Points on a hilly landscape, in no order, each with its height.
From any point a climber takes the steepest step (rise divided by distance) to one of its 6 nearest points. It stops when none of these is higher. Distance is the straight distance between rows; heights are no part of it.
(263) (h 79.8): [-11.8  -5.6   6.1 -11.2  32.6 -36.0 -25.5  25.0]
(393) (h 83.2): [-31.3 -29.4 -19.7 -21.1  63.4 -32.3   8.2  44.0]
(15) (h 82.4): [ 15.0   8.4  19.3  18.9 -33.3  -2.0 -43.2  10.0]
(122) (h 79.4): [ 18.6  -4.8  26.5  32.7 -38.3  -0.7 -55.2   6.1]
(30) (h 85.8): [ 18.9   9.0  15.1   8.3 -50.7  15.5 -19.3  -6.4]
(284) (h 89.4): [ 12.9 -40.2  23.5  16.8  15.0 -27.7 -59.6  20.7]
(195) (h 86.5): [-24.3  16.0  -4.9 -10.7  34.1 -31.5   4.8  13.4]
(112) (h 65.4): [ 46.8 -20.6  -5.3   5.1 -57.8  56.6  33.7 -19.0]
(326) (h 70.0): [-37.9  35.5  -5.9 -16.8  23.3  37.1  67.7 -54.3]
(198) (h 78.9): [-14.9   2.4  -6.9 -10.3  33.1 -36.4  -8.7  24.3]
(512) (h 82.6): [-25.5 -37.6 -16.7 -16.9  62.3 -36.6   4.0  39.4]
(600) (h 62.0): [ 44.0 -10.1  -7.6   1.3 -46.4  48.4  39.0 -20.7]
(218) (h 1.4): [ -0.4  23.1   5.2  -9.2 -16.6  -6.1   0.8  -2.5]
(277) (h 83.9): [-33.3  -8.3 -19.8 -17.8  59.1 -37.9  10.5  33.3]
(370) (h 83.1): [-20.4 -49.3 -10.5 -17.8  59.3 -35.5  -9.0  36.4]
(141) (h 84.8): [-48.9  31.8 -18.7  -6.3  50.4 -18.4  33.5   2.7]
(386) (h 73.4): [ 53.7 -27.4   4.3  14.4 -67.7  60.6   7.9  -2.6]
(58) (h 51.4): [ 23.1   1.5 -10.1  -5.8 -26.0  51.5  59.4 -41.5]
(508) (h 88.0): [-29.0  24.4 -23.9 -16.0  37.3 -32.2  16.4  10.6]
(164) (h 89.7): [  1.8 -24.0  15.0   6.0  25.6 -34.5 -43.2  24.5]
(592) (h 83.7): [ 26.1 -11.4  30.4  47.3 -39.5   0.4 -72.0   3.2]
(544) (h 80.5): [-47.2  -6.6 -27.4 -15.8  70.8 -34.9  29.4  28.4]
(348) (h 78.7): [ 37.4 -11.5  19.6  27.4 -65.5  39.5 -27.4  -2.6]
(567) (h 88.5): [ -7.3 -29.2  10.5  -7.1  38.7 -37.9 -27.1  34.6]
(417) (h 15.6): [ 13.0  17.0   0.1  -8.8 -38.9  24.6  11.9 -16.1]
(327) (h 69.1): [-17.1  34.0  -8.2 -15.2   3.0 -11.3  13.8  -6.7]
(78) (h 51.8): [ 19.9  12.1   3.2  -2.1 -54.7  29.3  14.5 -17.0]
(571) (h 51.0): [  8.4  16.8  -8.6 -12.2 -17.9  44.8  60.7 -44.9]
(26) (h 67.6): [ 40.7  -9.2  -0.9  10.0 -65.5  50.7   8.9 -11.5]
(300) (h 62.9): [ -8.4  30.9 -12.2 -13.5 -10.7  30.9  50.0 -45.2]
(477) (h 89.5): [  7.4  -9.8  17.8  14.0   1.6 -27.6 -43.9  21.8]
(561) (h 85.2): [  6.3  16.6  17.1   0.1 -15.1 -14.3 -24.4   9.5]
(456) (h 48.3): [ 12.9  20.2   5.3  -1.3 -29.7   2.8 -11.4  -4.9]
(133) (h 44.5): [ 26.1 -41.2  32.9  51.6   1.3 -28.3 -87.7  -2.2]
(261) (h 73.3): [ 30.1  -6.2  22.1  35.9 -58.2  21.7 -50.7   0.7]
(432) (h 89.3): [ -4.1 -41.8  10.6  -6.9  41.1 -35.9 -37.5  28.4]
(174) (h 81.3): [-41.5  46.0 -17.4 -13.6  25.4   7.4  46.1 -30.0]
(56) (h 88.4): [  0.3  30.1  -3.8 -11.3 -19.9   8.9  21.1 -18.5]
(582) (h 73.5): [-19.6  40.2 -13.9 -19.5   1.1  15.8  45.9 -39.1]
(43) (h 86.0): [-24.5  36.8 -13.4 -16.3  20.2 -10.7  24.8 -11.4]
(542) (h 67.5): [ -4.3   4.9   4.8  -7.7  15.7 -28.9 -18.5  18.0]
(130) (h 72.3): [-18.5  34.5 -11.2 -16.1  -4.5   9.6  33.2 -27.4]
(182) (h 63.1): [ 27.6   1.8  -3.0   0.8 -59.6  41.5  12.6 -16.6]
(252) (h 89.6): [  1.6 -41.1  13.8   6.5  31.4 -33.3 -53.5  23.3]
(574) (h 63.9): [ 26.1 -27.4  32.6  44.5  -7.2 -25.3 -73.9   8.9]
(452) (h 56.8): [ -4.7  22.8 -12.3 -10.9  -5.5  47.3  68.4 -52.9]
(394) (h 63.7): [-18.7  31.3 -12.6 -12.3   3.8  38.9  62.3 -52.7]
(537) (h 81.9): [-49.9 -47.1 -34.1 -21.4  72.4 -24.5  27.7  45.2]
(90) (h 88.2): [ 63.2 -36.7   0.3  25.0 -68.1  74.2   4.5  -1.2]
(514) (h 65.2): [-13.7  28.3  -7.4 -11.6   9.8 -19.2   1.1   3.2]
(435) (h 77.1): [-44.8  15.1 -27.8 -12.4  72.2 -31.2  34.5  18.1]
(594) (h 86.8): [ 19.9 -15.6  28.0  29.3  -6.3 -26.8 -65.3  14.5]

Two climbers start at each pair of points below. Name the first point that both come to, or write never.
(512) and (594) | (164)
(326) and (561) | never
(592) and (263) | (164)

For each start below, name the point where the climber stops.
(58) | (90)
(327) | (508)
(133) | (164)
(277) | (508)
(370) | (164)
(574) | (164)
